Points on a hilly landscape, in no order, each with its height.
From any point a ball rolls to the lowest of the 3 points nearest to it. It stops when none of these is lower. Distance is the straight distance between rows; heights are no part of it.
Tupo (h 312): [ 19  13  17  -6  36  -8  46   5 -18  24  -6 -11 -31   5 -15  -4  -3  -3
  -3  25  -9   3  19   1  22  13  10  -1  13  -1]
tus (h 583): [  0  41  11  29  47 -11  39  11   9  59 -44   8  -4   5 -40  -8  16  38
 -22  17 -11 -23  23  26  15   8  32 -19  27 -39]
luz (h 426): [ 32  13  20 -25  30   1  32 -40  28  36 -27  12 -18 -16 -20  16 -25  10
  18   9  -9  25  29 -25  11  15  31 -10  19 -27]
zufam (h 257): [  4  30  23   8  41  -6  49  13 -11  42 -17 -10 -17   6 -24  -7  12   8
 -22  30   2  -3  13  12  24  16  19 -10  24 -17]
sibe (h 415): [-21 -38  -2  21 -14  -9 -20  10  -4 -10  -2  22  63 -32 -13 -17  16 -29
 -36   4  -6 -22 -44   7 -17 -14 -32  34  -2  36]
pofa (h 480): [-18 -16  -1   9 -20   8 -63 -36  35 -14 -12  23  41 -11  23  34 -25  15
   7 -37 -10  34  -8 -20 -11   0 -10  -5 -11 -13]
tomi (h 177): [ -5   0  -8 -10 -24  18 -37 -34  18 -16  -8  15  20   5  22  23 -12  12
  18 -39   0  25  -2 -21  -6   0   1  -9 -11 -16]
toz (h 682): [ -7  46  14  39  37 -11  35  13  -5  42 -41  24  -6  17 -35   1  19  31
 -21  15   0 -26  16  34   2  12  29 -19  20 -42]
Ziru (h 423): [  4  26  17  16  35  -5  36   9 -13  56 -26   6 -11  11 -32   3  12  23
 -27  15  -4  -1   5  15  14  19  29 -21  29 -29]
bug (h 225): [ 16  12  18   2  55 -17  58  17  -2  38 -12 -16 -37  -2 -19 -12  -6   7
  -8  37  -9 -11  26   3  30  10  12  -6  19   1]
Rilu (h 159): [ 19  21  19  -9  33  -1  24 -19   2  52 -25   6 -17  -5 -19  19 -15  10
   0  16  -8  27  13 -22  16  18  26 -13  36 -25]
sog (h 681): [ 12   9   6 -16  -2   8   6 -30 -11  14 -14   7 -10   6   2  20 -11   7
   3  -2  -6  32  12 -24   4  18  18  -6  12 -23]
Zutad (h 490): [  4 -49   5  11 -23  -9  -1   9  19 -39  -2  25  54 -39 -10 -31   8 -32
 -10   5   7 -31 -26  17 -13 -20 -36  40 -19  43]
naza (h 680): [-12  -5  -9   6 -20  13 -78 -44  52 -11  -8  32  43  -6  26  32 -26  23
  12 -47   2  29  -5 -22  -9  -5  -5 -11 -11 -20]
zimi (h 306): [ -8  31  25  24  52 -17  61  43 -11  27   1 -20 -37  12 -14 -25  23  -4
 -15  48  12 -19  33  36  24 -11  20 -10   8   9]
zor (h 160): [ -3 -18 -12   0 -32  -5  -7   4 -13 -34   7  -7   7   5  22 -16  -4 -13
  11   1   1 -19  -4   3 -13 -12 -22  16 -17  25]
Didos (h 287): [-13  23   3  11   9  10  -7   5 -29  37  -7   7  -6   3  -8  19  19   8
 -26   3  -2  16  -7   3  -3  20  17 -12  22 -21]
tiku (h 269): [-18 -18 -11  12 -19   9 -28  10 -29   1   4   8  28  -8  10  13   2  -5
 -20   0 -13   3 -29  -8 -10  -3 -14  14   6   8]
bobof (h 104): [-12  -6 -11   9 -11   4   3  25 -41  -3  15  -8  -3   1  18  -9  11 -21
 -12  16  -1  -7  -6  12  -8 -26 -24  19  -4  40]
bolum (h 221): [ -9 -18 -15   7 -17   8 -33  -8 -15 -12  -9  10  30  -3  13  11 -12   4
  -3 -10 -12  16 -18 -11 -10  -4 -21  13   0   5]
vem (h 485): [-11 -17 -13  16 -17  -1  -2  21 -26  -8  16   2  22 -10  10 -16  10 -27
 -19  14   3 -24 -23  11 -14 -29 -32  30  -6  42]
biv (h 179): [  0 -14 -13  -3 -29  12 -38 -26  15 -22 -10  13  33  -7  22  18 -19  11
  13 -27  -6  14 -17 -12  -8   3 -10   8 -15  -7]
zube (h 162): [ -2  13   0   0   6   5   5  -4 -39  27  -8   5  -4   8  -7  17  10   3
 -16   2  -9  25  -7  -4   2  19   8 -10  22 -16]
Teb (h 449): [-19  21   2  18   1   7  31  36 -38  14  26 -14 -18  17   0  -9  30 -18
 -19  32   9  -5   1  31   5 -26  -4   0   5  30]
diso (h 273): [ 14   5 -12 -24 -19   6   1 -10   3 -32  13 -15 -28  14  13  -3  -3   0
  26 -13   7  -3  15 -13  -1   4   7  -9 -10  -5]
Ful (h 252): [-16 -22 -12  10 -10  11 -41 -10  -8   3   0  11  36 -13  16  20 -11   4
 -16 -12 -14  22 -29 -12 -13   6 -20  11   5  -1]
nofik (h 304): [ 29  23   2 -33  35 -32  36   6  37  -8  -2 -29 -80  -2 -15  -2  -4  -3
  38  15   5 -19  40   6   7  14  32  -9  -9  -9]
kuzur (h 440): [ 19  13  20 -36   9   8  15 -50  22  22 -21  20 -18  -2 -14  29 -20  11
  25 -10   1  29  31 -27   3  15  35  -9  10 -30]
Gad (h 196): [ -1 -15  -9  -2 -26   2 -15  -3 -25 -18   2   0   6   7  16   3 -13  -6
   5  -4  -3  -1  -6  -4  -6   0 -16   7 -10   3]
nuv (h 515): [-35  32  -5  31  -2  13 -20  19 -31  26  -6  25   5  16 -20  20  40  11
 -36  -8  11  -1  -9  25 -24   3  11  -8  13 -27]
gosi (h 205): [  1  -7 -10  -4 -21  11 -30 -23  -7 -12  -3   7  15  -2  19  19 -15   7
   2 -17  -9  22 -13 -17  -7   3  -4   5  -4  -9]
duvur (h 132): [  4   0 -25 -25 -29  -1 -19  -3  30 -26  35 -26 -13  13  10 -16   1   7
  32 -29  19 -19   6  -3  -4  -5   9 -22 -17  -2]
lifeg (h 506): [-26  32  -2  31  -4  14  -1  24 -33  30  -3  21   1  18 -20  12  37   4
 -30  -1  12  -5  -8  29 -20   0  14 -12   7 -22]
miran (h 380): [-20  13  -3   9  -4  14  -7   8 -39  24   2   6   6   7  -7  14  19   2
 -29  -1   0  12 -10  10  -4  10   1  -9  16  -5]
muf (h 534): [-35  15 -10  27  -7  15 -30  17 -32  25   0  19  19   1  -9  17  27   1
 -40  -8   3   4 -24  10 -19  -7  -1  -5  11  -9]
danob (h 316): [-17  -9  -8  14  -8   5   9  34 -33  -5  22  -4   4   2  12 -16  22 -37
 -17  22   1 -17  -8  12 -13 -36 -24  15  -2  52]
ruduz (h 310): [ 36  17   6 -37  23 -23  35  -6  29 -10   0 -23 -67   7 -12  -6  -9   1
  41  11  11 -18  43   2   7   9  29  -9   1 -12]
tevup (h 170): [ 11   3  -4 -17  -2  -1  19   9 -25 -20  12 -12 -40  16  16  -7  -5 -18
  12   5  -2   0  23   3   1  -1  -4   7  -6   7]
neka (h 96): [  3  -8 -17 -10 -26  -7  -3  13  -7 -37  17 -17 -21  14  20 -19  -3 -21
  15   1   3 -20   3   6  -8 -17 -18   8 -20  27]
tof (h 346): [ -3  25  17   8  26   6  16   4 -22  46 -16   6 -13  11 -24  12  14   9
 -22  12  -2  21   5   2   6  21  25 -16  30 -26]
vufi (h 381): [ -9   2  -2   7  -5  11  -6   2 -44  15   0  -4   3   9   0  13   2   2
 -17   3  -8  21 -10  -5  -6  10  -3   3   8  -1]
fuv (h 388): [ 16   9  14  -9  34 -29  41  33 -12  -7   1 -23 -72   7   6 -16   4 -23
   6  47   0   1  37  15  17  -1   9   2  -8  18]
dod (h 264): [ -3  -8 -10  -5 -10  10 -13 -12 -19  -2  -3   3   9   3  14  23 -13  -2
  -1 -11  -7  14  -2 -14  -2   7  -3   0   1  -9]
zis (h 161): [-32 -29 -10  24  -9  10 -49   1  -5  -4 -11  22  54 -26  -2  16  -3   0
 -29 -13  -8   7 -38  -3 -21  -4 -28  17   4   2]
lugu (h 290): [-14  22  16  11  30  -2  41  44 -29  21  15 -20 -31  11   2 -11  31 -17
 -17  43  12   0  18  29  14 -10   9  -9   2  23]
Mag (h 253): [ -2  24  17   4  33 -14  45  39 -20  12   9 -23 -49  13   5 -18  21 -21
 -13  46   4   2  24  27  19  -9   7   0  -1  26]
bamu (h 360): [-12 -43  -1  15 -16  -7 -17   5   8 -27  -4  19  55 -27  -7 -17  -2 -19
 -20  -2  -5 -15 -33   2 -14  -6 -35  38 -16  28]
katek (h 125): [ -1 -35  -7   4 -29  -2 -19   1  10 -39  -1   6  34  -4  11 -14 -13  -5
  11  -9  -2 -17 -22   1 -17 -13 -30  20 -21  22]
Mim (h 646): [  7   9   3 -13   5  10  13 -14 -24   9  -7   4 -18   2   3  16  -3   5
   1   6  -3  26   5 -16   8  21  10  -4  13 -18]
Gep (h 274): [ 18  19  22   3  43  -5  36  -7  -1  46 -21  -1 -11  -2 -32   3  -3  18
 -10  22 -13  11  10  -6  21  16  28 -13  34 -26]
sogu (h 299): [ -2  18   8   2  18 -14  36  33 -29  -8  23 -18 -47  10  10 -12  11 -31
  -9  42   4   1  24  21   6 -17  -4   5   1  35]
bup (h 356): [ 26  17  18 -14  29  -3  34 -12  -6  27 -16  -4 -25   2 -16   8  -6   6
  -4  17  -3  15  12 -19  15  17  18  -9  26 -18]
Nuna (h 158): [ -2 -36   6   3 -21 -14 -40 -14  74 -37  16   5  72  -8 -13 -29  -5  16
  16 -30  19 -25 -39  11   6   4 -13  -6 -29   0]
nafa (h 447): [-39 -22 -14  39  -9   5 -43  19  -4  11  -7  28  59 -25 -18   7  24  -4
 -43 -17  -2 -10 -47   8 -30  -9 -17  15   6   5]
kogi (h 133): [  0 -31   1  -9 -20 -16 -35  -1  73 -48  35 -12  51 -11 -19 -44   3  12
  18 -29  22 -29 -42  14   2   0 -14  -5 -26  14]
minup (h 455): [-11   2   0  -5  -7  14 -23 -25  -8  18  -9  18   5  -3   9  35 -10   9
  -8 -14  -7  44  -6 -25  -3  11   8  -8   9 -21]
tono (h 324): [ -3 -20  -8   4 -17  -6   0  21 -14 -28  13  -8   8   2  25 -16  -2 -24
   1  14   2 -22  -3   9 -14 -28 -31  21 -15  39]
meve (h 438): [-13   3  -4 -13 -16  17 -42 -42  14  11 -11  30  15  -2  23  41 -20  11
   6 -34  -8  40  -2 -30  -8   5   6 -13  -3 -26]
Pumat (h 138): [-11 -25  -3   4 -19   4 -51 -30  26 -22  -8  20  49  -9  18  16 -20  13
  12 -35  -7  14 -18 -17  -6  -1 -16   5 -15 -11]
Seko (h 419): [ -9  22   3  11   8   8  33  19 -42  17   9 -14 -19  16  -3  -5  28 -10
 -22  23   4   4   3  10  10   0   4  -5  14   4]
kureb (h 418): [ 35   7  20 -20  45  -4  42 -42  44  51 -33   3 -16 -23 -30  10 -29  22
  16   7 -31   5  39 -25  13  -2  24   2  24 -26]
daban (h 223): [ 27  16  -4 -33  -1  -9  19  -3  24 -16  14 -20 -60  12  -3  -3  -1  -1
  36  -9  16 -10  36  -3  -1   8  26 -19  -6 -13]
rezev (h 359): [ 25  10  22  -6  51  -7  51 -18  18  53 -27  -8 -16 -14 -30   4 -16  23
   0  21 -20  -4  26 -11  20   8  22  -3  33 -23]
Fug (h 487): [ -8  33   7  15  14   6  27  25 -32  34  -4   0  -8  19 -18  -5  28   4
 -22  21   5   3   1  26  14  11  17 -14  14 -14]
Ramik (h 114): [ -4 -32 -13  -6 -26 -16 -38   9  64 -29  41 -26  31   3  -4 -39  -1  19
  23 -29  21 -28 -32   3   1 -12  -6 -14 -18   9]
Daf (h 319): [-41 -18 -19  34  -7   8 -57  14  -8  13  -5  27  49 -17 -11  22   8   3
 -42 -24   3   5 -45  -3 -27  -1 -17   5  14  -8]
Diper (h 370): [-10 -22 -13  12 -23   5  -5  16 -26 -13  16   7  27  -9   9 -12   5 -15
 -17   7  -5 -15 -23   2 -15 -22 -28  27  -5  39]
difum (h 409): [-17   7   1  15  -1   2  24  36 -36   2  24 -18 -21   9   7  -8  29 -34
 -12  31   2  -9   5  25  -1 -33 -15   5  -4  48]
nelug (h 448): [ 29  13  15 -25  20   0  33 -34  10  22 -20   4 -25  -5 -11  17 -18   8
  14   6  -9  17  24 -21  10  17  24  -8  20 -26]
petuk (h 421): [-25   1  -7   7  -6  20 -28  -9 -28  16   2  10  11   1   8  28   5   3
 -22  -8  -8  30 -21 -13  -9   8  -1   0  12 -17]
bipov (h 211): [ -3 -20 -13   2 -24   6 -22 -10 -12 -20   1   2  27  -1  14  12 -15   3
   6 -13 -12  11 -13  -6 -10  -4 -18   8 -11   9]
mizi (h 286): [-11 -32  -5  14 -16   1 -20  12 -17 -18   2  10  42 -16   7  -7  -1 -17
 -10  -3  -6 -12 -31   4 -12 -16 -37  34  -5  33]
golok (h 107): [  2 -21 -16  -2 -30   6 -30 -11  31 -39   7  -2  30   4  16 -16 -12  10
  21 -28   5 -17 -13  -1 -12  -9 -15  -4 -24   1]
Bal (h 430): [-11  36   9  26  17   7  18  10 -24  37 -15  11  -3  14 -25   9  34  10
 -24  16   5   1   5  23  -2   9  21 -18  20 -22]
kosul (h 141): [ 11  -3 -16 -16 -21   0  -2  10 -16 -30  10 -10 -24   9  24  -7  -9 -12
  14  -3   2  -4   5  -1  -1  -7  -9   5 -13  14]
pirim (h 601): [ 18  11   8 -21   1   4  20 -25  -6  -3  -4  -7 -29   8   6   8 -12   5
  16  -1   1  19  21 -17   3   8  16 -10   7 -14]
damu (h 202): [ 24  18  -3 -28   8 -24  19  10  12 -28  15 -27 -72  16   5 -10   3 -12
  32   9  12 -11  34   7   2   9  22  -8 -15   1]
ser (h 311): [  1  10   0 -25 -15  23 -25 -44  19   2  -9  23   2   4  15  35 -17  17
  24 -31  -1  39  12 -31   2   8  24 -15  -4 -24]
kasi (h 303): [-15 -13 -12   3 -17   9 -18  12 -26  -3   7  -1  18  -1  17  -1   6 -10
 -16   3  -9   0 -18  -2  -9 -10 -23  14  -1  18]
zukaz (h 413): [ -4 -50  12  14 -10 -11  -8   8  13 -30 -11  33  61 -43 -10 -19   7 -30
 -15   4   0 -21 -38   7  -8 -12 -35  42 -14  31]
Res (h 240): [ -7 -29  -9  11 -23   2 -29   4 -12 -14  -1  13  35 -15  11   3 -10  -9
  -7  -5 -16   4 -36  -3 -14  -6 -25  20  -4  14]
moko (h 573): [  5   8   3 -13  -9  12  10  -7 -31  -1   3  -2 -16   8  10  13 -11  -3
   0   6  -2  17   6  -8   5  12   2   1   5  -4]
fodum (h 255): [-17 -31 -13  17 -19  10 -42   1  -4 -11  -7  17  58 -21   4   8 -10 -10
 -21 -12 -12   0 -36  -6  -9  -5 -28  22  -8  13]
subiv (h 683): [  4  31  13  31  58 -10  63  32   4  49 -26 -12 -16  10 -32 -19  15  23
 -15  32   0 -30  30  29  27  -1  17 -15  19 -10]
ketap (h 353): [ 38  14  16 -22  39 -24  48 -11  27   0  -8 -23 -68  -6 -17  -6 -17  -4
  31  23  -3 -13  42   0  18  11  19   1   1 -13]
Sav (h 397): [ 43  18  16 -32  42 -19  45 -17  41   9 -14 -24 -59  -4 -20  -4 -17   8
  39   9  -6 -15  44  -8   9   8  23  -5   2 -18]
paf (h 509): [  6  14  11  -7  15   5  19  -2 -29  18  -6  -2 -21  10 -10   7   2   3
  -9  19  -1  17   5 -12  13  21  15  -6  24 -12]
dosi (h 479): [-21  28   2  18   4  12  18  24 -40  27   7   3  -1  17 -14   3  39  -2
 -31  11   4  -3  -3  27   1  -3   9 -11  13   1]
Muma (h 507): [ 19  16  -7 -29 -15  12   1 -23  15 -11   4   2 -21  11   4   9  -6  10
  34 -26  12   9  23 -16  -2  11  25 -15  -7 -20]
Dor (h 180): [  4  13  17 -12  22  10  10 -18  -7  44 -23  14 -11  -3 -16  29  -6  10
 -16  10  -3  38   7 -18  10  18  22 -15  26 -32]
nopan (h 126): [  2  -5 -10 -15 -31  12 -30 -28  13 -21   4   1  17   4  19  10 -13  16
  22 -29  -3   9   0 -16  -5   0   2  -8 -20 -17]
sikiz (h 355): [ -1   9   6   0   5  -8  29  30 -39   2  17 -20 -40  13  11 -10  18 -28
  -6  33   7   2  13  13   5 -11  -6   3  -4  28]
sopi (h 386): [-25   9 -10  20 -16  18  -7  23 -40  19  13   3  15   3   1   5  26 -10
 -26   3  -7  -4 -24  16  -6 -17 -12   4   6  20]
Zaruf (h 808): [ -4 -11  -8   0 -29   9 -49 -35  43 -22   6  12  48  -2  20   9 -17  26
  19 -43   4  11 -11 -15  -2  -5   0 -16 -20 -14]
val (h 812): [ -8 -14  -9  -5 -32   4 -54 -24  65 -27  13   0  57  -3   8 -13  -9  27
  23 -39  10  -3 -21  -2   2  -6  -8 -14 -21  -3]
mel (h 112): [  4  -9 -19 -15 -31   6 -34  -5  37 -33  21 -17  17   7  18 -18  -4  12
  25 -30  16 -15 -10  -3  -4  -8  -4 -10 -19   1]
nedo (h 130): [ 17  -5 -19 -19 -31   2 -15  -4  23 -32  26 -18  -5  16  19 -14  -6   5
  34 -26  12 -14   3  -6  -5  -4   7 -15 -16  -4]
telap (h 111): [ -3 -24 -11   0 -29   2 -31 -14  18 -30  -4   4  40  -3  16  -3 -16   7
  14 -28  -8  -8 -19  -6 -12  -5 -22  13 -20   4]
Tosil (h 280): [ 24  28  -4 -39  13 -23  21   1  43 -10  13 -31 -75   6 -18  -6   1   3
  40  -3  15 -20  39   4   4  10  32 -18  -7 -20]
magul (h 404): [-25 -13  -6  12  -5  16 -56 -16  -6  10  -6  19  31 -13  13  38 -14   7
 -25 -25  -9  37 -22 -27 -14   0 -15   3  10 -16]
lese (h 84): [ 33  12  13 -17  23  -8  35  -6  10  -3  -6 -13 -49   5  -5   1 -15  -1
  22  16  -2   1  33  -9  11  18  21   0   2 -10]
tafef (h 305): [ 15  18  20   5  52 -13  53   8  -2  45 -20 -16 -22   5 -30 -12  -7  10
 -11  26 -11 -13  25   6  30  13  21 -14  28 -14]
fir (h 660): [  2  42  18  34  46 -11  53  22   4  48 -30  14 -11   7 -34 -14  18  28
 -17  23  -1 -25  29  36  22   7  31 -22  21 -24]
dite (h 281): [-12  26  27  12  41 -17  47  54 -19  16  19 -26 -51   9  -4 -24  33 -24
 -13  57   7  -7  33  35  18 -17   9  -5  -6  34]
gokub (h 519): [-30 -21 -14  24 -15   3 -24  21 -14   9  -3  20  57 -23  -9  -6  22 -15
 -36  -2  -8 -18 -40  10 -17 -18 -26  25   4  27]
sazus (h 163): [-15 -22  -7  16 -16  -4   7  23 -16 -14  12   5  31 -24   5 -31  20 -32
 -18  21   5 -30 -21  12 -12 -41 -34  28  -7  60]
Dovab (h 256): [  4   6  -5 -14 -21  15 -16 -31  -2  -9  -4  11   1   7  14  24 -15   8
  20 -22  -1  23  10 -25   0  10   8  -8  -6 -15]
reluz (h 335): [-24  -8 -11  14 -17  10  -4  26 -36   7  15  -1  16   2   2  -4  22 -16
 -23  11  -1  -8 -17  15  -9 -16 -17   3   8  25]
nadov (h 399): [  9   6  -4 -20 -13   9   2 -22 -14  -6  -2  -3 -14   7  13  14 -13   1
  14  -8  -2  24  10 -17  -1  15   8  -1   0 -11]
meri (h 134): [ 26  18   1 -24   5 -11  22   0   9 -19   7 -28 -59  14   2  -6  -7  -2
  29   5   4  -8  35  -7   8  11  13  -9  -9 -11]
Gera (h 361): [-21 -42  -9  18 -10  -4 -28   2   2 -10  -4  26  59 -36  -9 -10   3 -16
 -30  -7  -8 -11 -45   2 -17  -7 -33  27  -5  24]
vonur (h 120): [  6 -33 -11  -1 -28 -11 -21   7  32 -50   8  -5  27  -7   6 -33  -6  -2
  19 -13  11 -39 -24  10 -13 -17 -29  21 -25  22]
Bem (h 489): [-10  14  -6   6  -4  11  14  21 -44  19   6  -8  -6   8  -3   2  18 -12
 -24  16  -4  11  -8   9   0   2   0  -2   9   7]
pav (h 475): [  2 -49   9   6 -23 -17 -11  -2  32 -52  -3  18  55 -33 -10 -34   1 -21
   2  -2   9 -29 -25  13 -12  -4 -32  34 -31  23]
basas (h 115): [  3  -8 -25 -16 -31  -1 -30  -4  39 -30  30 -22   4   9  12 -20  -6  11
  29 -33  20 -16 -13  -4  -4  -9  -1 -24 -20   3]
gal (h 66): [ -3 -35   0   7 -26  -3 -36 -14  38 -41  -8  24  66 -17  -1  -7 -14   2
   9 -22   0 -10 -30   3  -9   0 -25  19 -25   0]
katez (h 522): [ 22  12  17 -13  22   0  40  -9  -9  15 -10  -5 -29   1  -5   3 -11   0
  12  14  -2  13  19 -13  16  23  19  -4  18 -17]
davub (h 181): [-14 -39   1  17 -14  -4  -5  13  -2 -23   3  17  53 -34  -1 -28  12 -30
 -19  11  -3 -26 -36   6 -15 -24 -37  33  -8  46]
Dese (h 341): [ 22   8  10 -13  22  -3  29   1 -20  -8   3 -15 -45  16   2   0  -5  -5
  12  19   1   5  29  -4  13   9   7   0   3  -4]
Bedet (h 429): [ -3   5   3   1  -3   2  19  21 -41   1  18 -13 -22  15  11  -7  13 -16
 -10  20   2   4   2   6   4  -5 -11   5   0  24]
zufe (h 778): [-15  -1  -7   0 -27  14 -55 -38  47 -21  -4  22  37  -2  28  25 -14  21
  18 -46  -1  25 -10 -18  -5  -3   7 -15 -19 -11]
Tibo (h 375): [-30  -5 -10  19  -5  15 -47   2 -16  28  -5  17  22  -4  -2  24   5   2
 -33 -20  -7  20 -27  -7 -20   9  -7  -2  15 -15]
kagi (h 505): [ 36  17  12 -34  20  -4  34 -26  32   5  -3  -2 -45   0 -15  -3 -20   6
  40  -3   5  -4  46 -18  13  16  29  -9   5 -24]
fovi (h 91): [  2 -29  -5   0 -24  -9 -27  -8  38 -45   4   9  44 -11   2 -27  -9   7
  19 -21  12 -34 -24   7  -7  -6 -21  14 -27  10]
muliv (h 437): [ 15  28  15  18  55 -13  47   9  11  64 -30  -2  -9  -2 -37  -6   2  30
 -19  21 -17 -14  21  16  28   9  21 -15  34 -25]
magev (h 412): [ 22  12  22  -5  38  -7  46  -2  -2  32 -14 -12 -27   2 -19   5  -7   6
  -6  27  -7   4  23 -10  28  16  20  -1  24 -13]
Zali (h 374): [  9  12 -20 -35 -15 -10  -5   3  31 -24  34 -35 -45  15   8 -10   5   0
  37 -24  20 -16  18  -6   1   3  24 -28 -12  -1]
Tobi (h 323): [-23 -15 -17  20 -12  15 -42  11 -22  12   2  13  31  -7   3  22   8   2
 -37 -13  -6  13 -31  -6 -15   0 -15   6   9  -8]
ziv (h 565): [-23 -27  -2  20 -10   4 -73 -29  21  -5 -11  21  45 -18  15  38 -23  11
 -13 -33 -10  32 -24 -25  -9   3 -21   7  -6 -13]
vamul (h 811): [ -5 -13  -9  -5 -29   7 -49 -28  45 -24  10   7  44   2  18  -7 -16  28
  25 -44   7   3 -18  -9  -1   0  -4 -17 -19 -11]
bor (h 636): [-18 -27   0  14 -12   5 -72 -45  43 -13 -12  36  52 -16  21  33 -29  15
  -6 -42  -3  34 -13 -25  -5  -6 -14   3 -11 -10]
gino (h 364): [ 20   7  21  -9  43 -16  53   7  -4   7  -7 -19 -51   5  -8 -11 -10  -9
   9  34  -4  -3  30   1  21  10  16   3   7   5]
Zugog (h 345): [ 14  12 -19 -26 -16  -9   4  -2  18 -22  22 -20 -49  18  12  -7   2   2
  30  -7  13 -12  19  -4   4   2  15 -17 -17  -6]
tib (h 144): [  8  -9 -17 -14 -31  -1 -19   4  13 -38  19 -11   4   9  23 -13  -8   4
  26 -19   4 -20  -4   1 -10  -1 -14  -1 -24   6]
gozi (h 314): [-11  35  20  23  41  -8  59  44 -22  26   8 -13 -27  16 -13 -24  36  -7
 -17  39  11 -14  25  34  13 -10  15 -10   9  12]
vuma (h 199): [ 13   5 -11 -20 -24   6  -9 -14   4 -26  12 -10 -14  15  23  -2 -12   4
  29 -16   6   7   4 -10  -6   3   3  -8  -7  -4]
gove (h 136): [-10 -35  -3  13 -17   1 -57 -21  23 -24 -11  25  57 -19  10  15 -22   9
  -2 -22  -9  12 -31  -5 -12   5 -29  21 -14   0]
Rem (h 148): [  6  25  20  10  45  -5  49  22 -18  34  -5 -15 -28  12 -21 -17  11   7
 -13  33   1  -5  16  16  23   4  13  -9  19  -4]
fel (h 385): [ 22  12  -2 -31  -5   0  11 -10  15 -16  10 -18 -38  15   4   2  -6   3
  35 -17  12  -2  26 -14   1   1  21 -18  -8 -16]
pogug (h 350): [ 13   2  -1 -14  -6   6  13  -9 -15 -16   4 -14 -33  14  13   3  -7  -7
  19  -2   1   6  19  -6   6   5   3   0  -6   0]
mif (h 135): [  9   1 -16 -21 -31  16 -23 -26  25 -23   8  -3   6   9  16   1 -10  12
  35 -33  12   4   6 -14  -1   0  10 -12 -12 -14]
zemed (h 488): [-22  11  -6  18  -6  16  18  32 -45  17  15  -7  -5  11   0  -8  28 -17
 -25  20   2  -8  -3  23   0 -20  -6   0   5  23]
simig (h 366): [ -1 -37   0   9 -29 -13  -7   9  17 -44   3  10  34 -20   1 -34   5 -21
   8   3   4 -30 -29  13 -13 -19 -38  34 -24  39]
Fim (h 113): [  6 -10 -14  -7 -36   7 -29 -16  21 -29   5  -3  17   7  24   1 -12  13
  29 -29   8   0  -1  -5  -7  -4  -2  -9 -15  -5]
Vib (h 376): [ 23  15  16 -12  45 -24  48  15   0   2   0 -23 -66   3   0 -15   0 -15
   9  34   0  -3  34   6  23   9  13   6   1   8]
zas (h 308): [-30 -30  -6  25  -8   7 -61  -8   4   3  -8  26  47 -21  -1  28 -13   7
 -33 -21  -9  24 -45 -10 -15   6 -22  14   4  -2]
Ves (h 215): [  7  20  16   5  33 -10  46  24 -25  16   5 -17 -43   7  -8 -13  11 -12
 -11  33   2   3  20  15  15   4   9  -3   2  10]
tugir (h 332): [ 30  13  19 -14  41 -14  56  -1   8  12 -14 -20 -49  -3 -15  -5 -16   1
  14  27  -9  -4  34  -9  24   7  17   1   7  -5]
Bonom (h 246): [ 14   9   5 -15   6 -10  27  15 -19 -19  10 -21 -58  14  13  -6   1 -22
  12  23   4  -3  29   6   1  -3  -4   6 -10  17]
bini (h 309): [  3  12   3  -8  17   0  34  17 -37  13   5 -15 -34   5  -1  -6   4 -13
  -7  24   0   6  12   5  17   8   8  -6  13   6]
tad (h 532): [-36  -9 -15  30 -15   7 -25  25 -21  20   1  25  43 -11  -9   2  32 -11
 -40 -16   1 -12 -38  15 -23 -16 -12   5   5   9]
rez (h 533): [-10  -8  -5   3 -14  16 -53 -29  -3   1  -9  19  23  -9  19  38 -15   7
  -3 -32  -7  34  -7 -25 -13   5  -2   1   0 -16]
tuga (h 394): [ 34   9  17 -18  45 -11  56 -23  26  33 -22 -14 -34 -15 -24   4 -29  10
  18  20 -17  -4  37 -15  14   8  25  -4  15 -15]
nin (h 102): [  5 -24 -11  -2 -34  -6 -37  -1  57 -42  21  -7  42  -1   3 -27  -9  17
  25 -30  16 -30 -24   8  -4 -10 -18  -6 -25   3]
Kovos (h 58): [ 15   0 -10 -17 -11 -10   6  10  -7 -30  20 -17 -43  19  15  -8   0  -6
  24   4   8 -11  17   1  -4   1   2   0 -15   8]

Call two points neighbours if one is among the 3 nearest of the other. Go from one point of each pair to the other, from neighbour to neighbour, staying as low as possible. Name the highest point that can't be avoided.
bobof / sazus | bamu
gal / lese | Dese
zis / gal | fodum
neka / Kovos | kosul
golok / Rilu | tuga
Rem / neka | gino
zube / Rilu | tof
